A landscape with many valleys, sampled at points; each row gives a point and its height.
From any point a ball rolls to the lowest of the 2 points nearest to it. It stops when none of these is lower. Distance is the straight distance between rows; heights are no part of it.
K484: [ -4  -5  -8   6   6  -5   1   8  -1 -19   4 -12  -1   7 -18  -6   0 -13
  14 -12]  height 4.36
K550: [-18  -7  -4  -7   4   3 -12  -8 -20 -19  -1 -16   2 -12   3  -4  -2  12
  12 -22]  height 4.88
K907: [-20  10  11  -1   3   5  -5 -11   7   5  15  -1 -10 -14  16 -19  12 -13
  11 -11]  height 1.96
K483: [ 15  17  -7   3   6   4   9  -2   0  14  -5   0   3  15  -2  11   4   2
 -26  21]  height 6.41
K734: [  7 -11  20  10  -9 -13  10  15  13   3  -9  16   7   7 -19  -3   0   2
   1   0]  height 2.76
K20: [  0  22  -7 -21   9  13   6  -2  -6  13   4 -11 -11  -1  20 -10  -9  -3
  -8   2]  height 3.31
K264: [  1 -10   1  -5  -6   0 -12  -7 -10   4 -22   9   1  -7  11  15  -3  22
  -9   5]  height 5.38
K419: [ -4   0 -12  -4   5  -1  -7   4  -8 -18   6 -15   7   3  -8 -11   5  -7
  10 -10]  height 4.19
K92: [  4   8  -2   5   7   0  12  -3   8   8 -14  -6  -5   5 -11   9  -9  -2
 -12   3]  height 3.54
K638: [  3  -2  16   9  -3  -7  15   9  17   5   1   6  -1   8 -19  -6  -5 -11
   5  -5]  height 3.27
K526: [-10  13   0  -7   5   9  -1  -8   1   5  11  -6 -14  -8   8  -8   2 -14
   8  -2]  height 2.65
K523: [  3  -6   8  -3  -7  -2  -5  -5   1  14 -19  15   0  -6   7  10  -6  17
 -13   8]  height 5.55
K667: [ 16   7  -6  20   7  -4   5   4   6   7 -23  -8   8  16  -5  15   4  11
 -27   5]  height 4.95
K370: [ -3   6  -7  -8   5   1  -3   6   2  -2   6 -15   7   5   1 -17  -2  -5
   6 -11]  height 3.95
K650: [ -6  -5  -5  13   4  -5   8   0  -1 -18  -4  -9 -11   2 -18   9  -5 -13
  12  -8]  height 4.57
K618: [  3  13  -2 -12   3   5   1   7   0  19   1  -1   7   6  10 -19 -12   4
 -11   4]  height 6.85
K164: [ -1 -17  16   0 -15  -8   5  10  10  -6  12  17  -2  -7 -13   1  10  -7
  16   2]  height 2.54
K773: [  8  -5 -16   8  -3   3  -1  -7 -12 -17   5   3   0   1 -11  24   9  -4
  -2  18]  height 3.53
K874: [-13 -16  -1  10  -2  -5   3  -9 -15 -23   0   0 -17 -16  -9  14  -7  -2
  17 -13]  height 4.73
K978: [ -4  18  -9 -18   7   5  -4   9  -2   1  12 -18  14   1  17 -30   2   6
  -7  -5]  height 7.54
K349: [-13  -4  16  -4  -7   0  -4  -1   7   3   6  10  -8 -16   5 -10   3  -3
  14  -9]  height 2.73
K960: [  5  -7   7   4 -12  -1   8  -9   9   0   3  15  -8 -13  -9  25   5  -3
  -2  15]  height 4.41
K717: [ -7   3   3  -2   6   0   0  -4   6   3  -6  -9 -10  -4   0  -6 -10  -5
   7 -13]  height 3.38
K320: [ 16  -6   4  18  -1 -10   1  18   8   1  -3   6  18  24 -19  -2   6  -2
  -7   6]  height 5.48
K530: [ -4  22  -5 -14  10  13   6  -3   1  13  15  -8 -10   0  13 -15  -3 -13
   0   2]  height 3.32
K527: [  5 -22  -7  -5 -16  -1 -19  -3 -18 -13   3  13  11  -6  14  15  12  14
   6   9]  height 5.09
K558: [ 13  -6  -6  10  -6   0 -10   1  -4  -3  -4  11  11   9   3  14  12   5
  -8  20]  height 5.45
K192: [ 11  14  -8  -4  19   3  22   7  13  16   6 -15  -4  16   3  -6 -17  -6
  -9  -2]  height 4.76
K127: [  5  13  -6 -14   5   7   1   0  -3  17  -9  -1   0   4  11  -1  -9   7
 -15  11]  height 6.48
K816: [ 10  -4   2   9  -1  -9   4   8   7  -3  -8   0   6  14 -17   6   1  -2
  -2   0]  height 5.05
K973: [ -8  -2 -17   0   6   3  -6  -8 -21 -20  -1 -13  -5  -5  -4   7  -6  -1
   6  -5]  height 5.18
K997: [ -1  -3 -15   6   7  -1   1  -7 -13 -14 -13 -12  -6   0  -8  13  -8   1
  -1  -2]  height 5.04
K207: [ -2 -13  -4  -1 -10   1   0 -11  -2  -8   2  12  -8 -13  -2  21   3  -1
   5  11]  height 4.56
K841: [ -1   7  -4  -2   7   4   7  -6   6   3  -6  -8 -11   1  -4   6  -8  -7
   0   0]  height 2.94
K260: [-11  -5   4  -1  -3   4  -3 -18  -2  -2  -2   5 -22 -18   7  11  -5  -6
  13  -3]  height 2.16
K487: [  2   7   4  -3  -2   6   6  -1   8   8  20   5  -2   6 -10  -3   4 -19
   4  13]  height 3.33
K861: [ -7  12  -7 -18   7   9  -3 -11  -8   6  -9  -7 -13  -6  12  -1  -9   3
  -1  -1]  height 2.43
K920: [ 14 -12   4  21  -7  -2 -16  12  -4  -3  -6  15  20  20   9   7  18  11
  -4  16]  height 5.87
K324: [ -1 -28   4  -1 -14  -9  -7  -4 -14 -15 -14  12   0 -14   2  22   0  21
   5  -8]  height 2.42
K771: [  0  -9  19   0 -13  -9   3  11  10   7  -4  19   3  -3 -10  -8  -3   3
   4   0]  height 2.40
K190: [ -3 -18   0 -13 -10   0 -21  -3 -19  -9  -1   6  13  -8  14   4   9  21
   4  -3]  height 5.01
K578: [  3 -11  -3   8  -2  -8   2   5  -2 -14 -11  -3   1   8 -17  10  -3  -2
   6  -6]  height 4.78
K941: [-25   1  19  -1  -6   1  -6  -7   8   3  15   9 -10 -21  16 -21  14  -4
  12 -14]  height 2.41
K482: [-21  -2  25   2  -2  -5  -2   0  10   5  -5   4  -8 -15   9 -19   0   1
  13 -24]  height 2.98
K803: [ 10  14 -14 -15   8   3  -5  12  -9   3   3 -20  14  13  16 -19  -3   9
 -10  -2]  height 7.70
K540: [ 16   7 -10   8   2   5   1  -3  -5   3  -4   2   6  11  -2  18  11   0
 -19  24]  height 5.92
K216: [-10 -14  -7   3  -5   1  -2 -10 -11 -21   8   5 -13 -17  -3  17   0  -5
  15   1]  height 4.67
K10: [-11   7   1  -4   9   0   1   3   8   3   2 -17  -3  -3   7 -19  -5  -5
   8 -19]  height 3.68
K532: [  1  14   6   0   7   8  13 -11  10  13   3  -1 -14  -1  -1   5  -6 -13
  -2   7]  height 2.21
K282: [ -3   7  14   0  -2   6   9 -12  12  17   8  13 -14  -8   1   2  -4 -13
   3   7]  height 1.33
K251: [-14   8   3   2  12  -5   7   8  14   0  10 -21   2   2   9 -30  -2  -8
   7 -28]  height 3.80
K343: [  8  -8  -1  14  -9  -5   8  -8   5  -6  -4  10  -5 -10 -13  33   9   5
 -13  15]  height 4.20
K496: [ -1  18   3  -9   1   7   4   9   7  22  15  11  12   2   6 -34 -11   5
 -10   1]  height 7.16
K298: [ -4 -10   9  -9 -11  -4 -11   7   0   1  -3  11   7  -4   0  -7   3   9
   5  -3]  height 2.03
K155: [ 10 -14  -1   7  -7  -3 -23  12 -13  -9  -1   9  22  15   8  -3  17  11
   4   6]  height 6.17
K186: [ -5 -19   8  -7 -12  -6  -8  -2  -5  -5  -6  10  -2 -12   2   6   2  11
   8  -5]  height 2.26
K314: [ -4  18  -3 -15   1   7  -5  10   2   9  19  -3  17   1   8 -33   0   3
  -7   3]  height 7.38
K153: [  4  -8  -6  -6  -3   2 -20  -2 -16  -1 -11   3  11   3  13   5   3  18
  -5   5]  height 5.17
K549: [  5   3  -5  -5  -1   4  -2   3  -1  -2  13   1   4   6  -9  -1   7 -13
   2  11]  height 2.77
K979: [-22   7  19   0   4  -2  -3  -4   9  10  -3  -5  -3 -13  18 -29  -3   2
   6 -31]  height 3.21
K417: [  2   3  11  -2  -5  -4   4  -1   9  19 -18  11  -2  -6  -1   1 -15  11
 -11   4]  height 5.76
K185: [  2  -9 -10   2  -6   1  -3  -1  -5 -16  13   4   1   2 -14  12  10 -13
   8  13]  height 3.22
K959: [ 20   6 -20   6  13   0  -6  10  -8  -8  -2 -18  17  26   3  -3   4   1
  -5   5]  height 8.04
K386: [  2 -13  25   8 -18  -7  15   4  17   4  10  24  -8 -11 -10   6   4  -8
  13   6]  height 2.29
K15: [-20 -13   1   5   3  -2  -5  -7 -20 -20  -5  -9  -9 -14  -5   3  -9   4
  17 -28]  height 4.81
K33: [  9  17   0  -3   9   5  16   3  11  20   3   0  -1  11  -2  -3 -13  -5
 -14   8]  height 5.35
K247: [  9  -4 -12  17  -3   0  -1  -9  -6  -9  -7   6  -1  -4  -6  31  11   6
 -14  17]  height 3.91
K219: [  0   5  13  10   5  -6  16  12  22  13   9  -2   0  12 -12 -18 -10 -16
   5 -14]  height 3.75
K274: [-23  13  14   4  10  -3   3   0  15   3   9 -14   3  -7  20 -37  10  -2
   3 -30]  height 3.51
K217: [ 12  13  -4  15   8  -4  16  -3  10  15 -18  -9  -4   5 -13  15  -3   5
 -24   6]  height 4.23
K512: [  8 -19 -10   5 -12  -2 -11  -2 -11 -12   5  13   7  -2   5  23  13   4
   2  18]  height 5.19
K38: [ 11  19  -6  -7   7   9  15   1   1  20  -7  -5  -3   9   8   5  -8   3
 -27  14]  height 5.99
K768: [  6   6 -20   7  10   1   2  -8 -13  -7 -19 -12  -5   4  -3  19  -6   8
 -13   5]  height 5.31
K383: [-11  -2   2 -12  -2   4  -8 -10  -6   2  -7  -1 -10 -14   9   5  -7   7
   8  -6]  height 1.79
K333: [ 21   6 -14   9  13  -3   6  12   0   3  -2 -15  16  29  -3   1  -1  -1
 -13   6]  height 8.25
K114: [  4  -6  11   2  -8  -2   7   1  10  -2  17  14  -2   2 -18   4   7 -16
   9  10]  height 2.87
K707: [-10 -15  -2 -12  -4   2 -19  -6 -23 -14  -5  -3   5 -13   5   4   1  20
   9 -14]  height 4.94
K551: [  4  -7  -5  -5  -7  -1 -17   9 -10 -13   8   2  15   6   0  -4  14   1
   5   6]  height 6.32
K203: [ -2  -5  23   4 -11   0   9  -5  15  11   7  21 -14 -14  -3   3  -2  -8
   8   6]  height 1.98
K82: [ 12  12 -22  -9  10   4  -7   4 -14  -6   2 -17  12  16  10  -8   0   2
  -6   5]  height 7.86
K239: [  5  12  -3   4  15  -2  16   9  19  11  11 -14   0  16  -6 -13 -13 -13
   0  -9]  height 4.25

For each start below, name the point where the ball stops.
K512 => K549
K82 => K38
K153 => K549
K216 => K549
K33 => K298
K251 => K907
